Each row is a point on a landscape with many peaks, with its height.
A climber steps from a point to whichever of its 2 nearest points has the largest rise for the distance, and stops where none of them is higher. Distance is the straight distance between rows; heights are no part of it.
j776: [167  99 131 106 185  76 148 120 150 113 147  94  83  88 170 135 124 158
 130 185]  h=3.99
j423: [135 137 136 136 127  92 150  76 128 140 125 121 107 130  81 123 134 128
 166 152]  h=2.78
j926: [118 111 181 114  83 174 103 101 131 122 123 198 126  86  98 169 179 132
 134 100]  h=3.87
j313: [120 126 110 142 146 131 139 118 114 119 157 102 103 148 134 181 139 142
 141 114]  h=1.21
j117: [100 120 119 132 117 113 125  75 176 131 159 118 113 149  54 159 168 134
 182 138]  h=0.64
j509: [168 154 133 147 164  99 156 139  53 151  86 113 124  93 166 124  97 121
 126 128]  h=6.01
j293: [117  94 104 106 162 101 139 149 115 127 130 105 115 135 144 133 129 111
  88 164]  h=1.49
j570: [172 143 113  93 119 139 107 131 124 159 118 135 166  82 111 151 121 101
 129 122]  h=5.80
j98: [142  82 151 104 129  64 137 156 172 107 142 112  96 131 168 131  79 167
 124 165]  h=5.85
j801: [126 152 158 161 105 203  91  97 111 106 154 168 119 132 142 174 201 143
 151  85]  h=3.65
j879: [114  98 149 134 150 126 140 122  40 122 113 148 121 115 138 153 164 106
 108 118]  h=6.17
j829: [125 157 130 181 149 137 135 123  31 132 113 142 123 185 125 139 127 113
 140  91]  h=3.81
j330: [ 94 107 130  93 111 110  98  99 238 103 159 107 130 124 135 101 162 142
 116 193]  h=5.54
j538: [134 151  97 118 122 124 130 182 130 146 106 105 161 162 134  98  69 114
 112 107]  h=4.04
j857: [ 98 166  89 142 138 197 154 153 132 132 109 117 136 150 165  52  91 129
  83 111]  h=4.61
j225: [ 66 115 105 140 136 121 130  59 198 123 165 101  99 148  74 123 185 145
 166 160]  h=0.51
j508: [123 111 150 136 107 154 108  83 119 118 135 166 112  89  92 185 172 124
 136 106]  h=4.02
j674: [127 168  85 113 133 149 130 144 143 136 121  88 148 151 137 107 108 109
 112 134]  h=4.29
j352: [139 154 117 113 153  76 136 135 138 146 113  89 142 123 131  62 118 118
 131 194]  h=4.09
j488: [132 160 119 149 128 101 151  88 163 135 134 101  96 155 114 111 126 140
 174 154]  h=3.08
j152: [119 132 131  91  87  95 115 101 196 143 133 139 134 128  64 111 144 120
 159 152]  h=5.98
j770: [ 90 107 115  78 138  77 129 115 132 139 123 106 159 150  81  82 161  85
 113 181]  h=1.96
j288: [132 157 110 136  94 196 100 141 160 123 133 134 150 129 142 123 121 123
 116  84]  h=3.00
j600: [126 144 128 149 113 150 163 179  97 153  74 164 174 118 157  53  99 125
  95 119]  h=5.04
j454: [149 138 106 126 126 121 113 111 154 126 156 103 110 138 116 182 118 138
 159 121]  h=1.09
j161: [180 151 111 105 109 160 109 159  95 163  97 151 190  91 120 120 122  92
 112 109]  h=6.21
j648: [186 138 149 145 136 121 137 154  55 140 112 145 133  84 176 132  91 139
 137 113]  h=5.45
j911: [165 143 150 151 119 123 134 195  69 148  99 153 181 116 177  98  88 137
 109  99]  h=7.59
j425: [ 97 123 144 138 100 154 124  70 162 123 133 151  84  97  96 164 173 147
 147 126]  h=4.24
j821: [102  99 131  96 149 111 124  95 204 101 156  97 115 116 158 102 176 145
 101 214]  h=5.11
j981: [123 156 115 180 158 150 141 131  53 129 126 107 118 164 153 147 131 134
 125 111]  h=4.01
j373: [109 152 121 137 137 182 135 135  69 135  80 156 153 109 155  71 143  92
  87 113]  h=5.33
j616: [ 58 101 129 143 111 181 120 144 155  89 160 121  90 186 142 151 119 159
 102 103]  h=3.57
j24: [159 103 113 105 150  63 114 151 159 109 151  86 119 141 151 157  82 152
 131 155]  h=6.92
j808: [139 136 110 117 118 129 118 145 156 128 119 116 137 113 144 124 116 116
 113 128]  h=4.07
j548: [152 124 143 134  87 106 150 189 109 159  94 161 162 134 127  85  62 126
 115  93]  h=4.28
j53: [151 136 102 101 115 137 117 147 207 118 139 112 138 114 150 133 111 159
 117 143]  h=3.85
j569: [ 54 103 129 139  90 154 118 167 156 101 151 126 105 204 118 142  92 150
 118  85]  h=3.42
j189: [147 175 113 156 132 130 136 115 184 124 152  84 105 158 142 102 100 157
 154 150]  h=3.39
j60: [145  95 132 148 152  61 152 109  81 132 157 106  88 146  94 176 111 136
 172 121]  h=4.43
j239: [100 136 119 119 126  82 153  75 147 140 118 119 119 148  60  84 147 108
 156 157]  h=2.48
j641: [158  94 128  95 161  46 116 154 124 119 155 104 119 145 118 169  76 124
 154 127]  h=5.66
j326: [196 114 137  78 137  72 117 147 146 127 142 127 129  66 133 162  97 138
 151 140]  h=4.76
j739: [104 166  83 128 141 173 123 170 120 138 116 100 166 157 157  69  94  90
  89 116]  h=4.48
j466: [119 110 177 133  74 104 133  88 162 132 117 166  74 107  88 131 127 146
 154 129]  h=4.88
j154: [159 149 172 183  91 133 149 188  78 146  90 185 176 134 166  88  74 150
 121  86]  h=6.99
j177: [139 130 121 114 136  78 126  59 163 150 167 115 124 129  52 175 165 129
 185 162]  h=0.79
j756: [177 119 158 121  91  86 141 185 114 142 111 166 160 100 132 121  69 137
 125 108]  h=4.60
j553: [123 144 135 129 136 181 119 140  63 131  92 161 156 117 143 127 159  93
 106 101]  h=5.49
j954: [129 117 153 109  78 108 121  92 194 143 114 160 106 105  76 105 119 120
 151 131]  h=5.32
j974: [142 139 121 148  89 119 144 181 128 136 114 133 154 166 138 103  56 132
 126  95]  h=4.00
j583: [ 72 128 115 132  99 171 113 148 129 113 135 134 131 199 105 134  92 112
 118  77]  h=3.24
j135: [153  87 138 123 158  82 131 116  86 122 145 121 110 103 110 194 124 135
 152 117]  h=5.25
j999: [136 137 182 198 142 172 116 129  60  93 147 148  81 166 182 140 154 169
 156 106]  h=3.41
j244: [121 150 108 117 152  85 140 119 112 141 108  95 122 154 105 101 112 118
 134 163]  h=3.69
j370: [ 34  95 135 149 117 189 111 119 172  94 172 129  80 158 109 168 144 163
 105  92]  h=3.70
j35: [136 130 146 102 132  40 120 150 170 131 133  91 147 138 149  67 117 124
 136 210]  h=4.58
j387: [197 129 126  72 128 102  97 129 163 140 126 131 160  68 121 168 135 119
 134 139]  h=5.31
j532: [189 113 142  90 149  53 128 124 160 124 132 104 121  68 151 128 117 149
 141 174]  h=4.22
j938: [ 93  99 124  91 102 119 110  96 229 103 150 135 118 129 109 123 142 136
 135 148]  h=6.08
j777: [159 136  97 128 144  99 119  87 171 135 166  87 116 131  82 193 149 147
 173 134]  h=0.97
j459: [170 152 133 132 139 136 126 175  52 155  74 150 172  94 146  95 100 109
 113 118]  h=7.00
j417: [100  55 150 124 155 126 130 122  57 118 126 161 115 106 124 186 187 113
 101 123]  h=6.68
j728: [ 56  84 129 140 130 161 113  92 191  96 171 133  85 131 110 176 179 167
 120 115]  h=3.86
j26: [110  84 135 100 134  99 143 118 190 103 143 117  94 106 174 100 140 156
  92 207]  h=4.77
j319: [105 155  88 165 162 171 150 116  82 123 129 104 129 147 134 138 150 109
 113 108]  h=4.21
j252: [135 143 157 152 117 175 152 153  69 140  59 176 158  97 181  70 133 123
  96 115]  h=5.19
j314: [ 99 170  82 163 177 208 142 108 114 126 133  92 125 140 151 102 147 122
 100 107]  h=4.36
j923: [119 107  84  79 158  84 119 138 132 134 124  99 164 134  91 130 153  77
 110 162]  h=1.76
j486: [ 84 119 137  92 131  81 136  86 158 133 113 130 143 141  71  41 155  88
 144 180]  h=2.20
j245: [144 106 131  96 126  58 133 176 171 113 137 106 127 138 168  91  88 151
 113 188]  h=5.20
j469: [126 109 101 130 173 129 144 155  83 114 138  91 120 132 163 155 114 118
  98 132]  h=1.39
j631: [100  79 171 118  98 117 141  74 161 131 131 171  86  88  81 160 159 140
 135 141]  h=4.52
j176: [126 134 176 128  88 198  77 112 121 112 134 193 144 108 132 170 186 131
 140  91]  h=3.76
j505: [ 86 109 127  82 116 105  99  84 204 135 148 138 133 130  71 122 168 113
 142 156]  h=6.94
j597: [102 140 121 131 105 174 118 144 139 128 119 133 129 159 121 124 121 114
 113  94]  h=3.10
j2: [133  72 153 122 144 102 120 123  62 124 138 157 122 121 105 203 147 116
 135 109]  h=5.99
j489: [109  94  86 106 166  97 128 146  94 133 134  90 134 146  99 154 148  94
  98 146]  h=1.61
j164: [147 158 125 146 153 125 145 142  66 166  85 126 146 105 139 103 111  98
 123 129]  h=6.53
j577: [176 106 154 114 121 106 125 182  91 132 122 154 153  87 168 144  89 140
 112 111]  h=4.98
j862: [122  92 129 100 153 101 132 127 167  98 153 104  98 105 158 147 141 150
 116 181]  h=4.42
j80: [158 110 131 129 149  55 127 128 115 128 148 102 107 162  81 172  82 139
 178 121]  h=4.73
j54: [143 142 166 193 141 149 133 116  60 114 141 136  94 159 141 169 147 138
 169  95]  h=3.37
j223: [ 83 105 132 144 115 194 132  66 185 112 148 138  81 108 120 153 185 154
 131 115]  h=4.05
j180: [139 130  78 119 172 131 123 130 106 117 158  90 129 137 147 166 142 126
 122 125]  h=1.30
j875: [168 173 146 124  92 181 108 134 102 144  98 182 177  80 127 110 150  97
 122  98]  h=6.57
j932: [174 180 124 147  99 196 104 167 134 126 128 136 170 131 167 133 113 128
 131  70]  h=2.91
j831: [130 141 153 122 102 174 122 103  93 158  92 188 157  90  91 113 161  77
 125 108]  h=7.03
j883: [142 178 104 164 114 173 152 173 125 152  89 136 173 127 168  49  78 145
  92  95]  h=4.89
j784: [145 107 145 105 135 139 123 131  63 139 100 159 137  87 133 141 152  97
  97 119]  h=5.77
j412: [110 151 151 195 131 137 137 101  53 124 122 132  98 185 111 150 129 145
 172  92]  h=3.58
j178: [122 139 169 187 125 195 108 119  82  96 144 156 107 159 172 159 182 142
 144  81]  h=3.55
j15: [ 75 145  94 153 150 191 151 123 119 124 119 114 122 152 151  73 126 106
  86 117]  h=4.49
j138: [124 184  93 141 111 170 152 148 163 138 104 118 162 140 148  28  81 130
 102 114]  h=4.75
j297: [165 169  98 122 110 139 129 152 207 124 152  85 134 132 161 114  95 158
 143 145]  h=3.66

For each start below, name the point where the climber stops.
j548 => j911
j178 => j425
j776 => j505
j532 => j831
j244 => j24
j288 => j425
j138 => j417
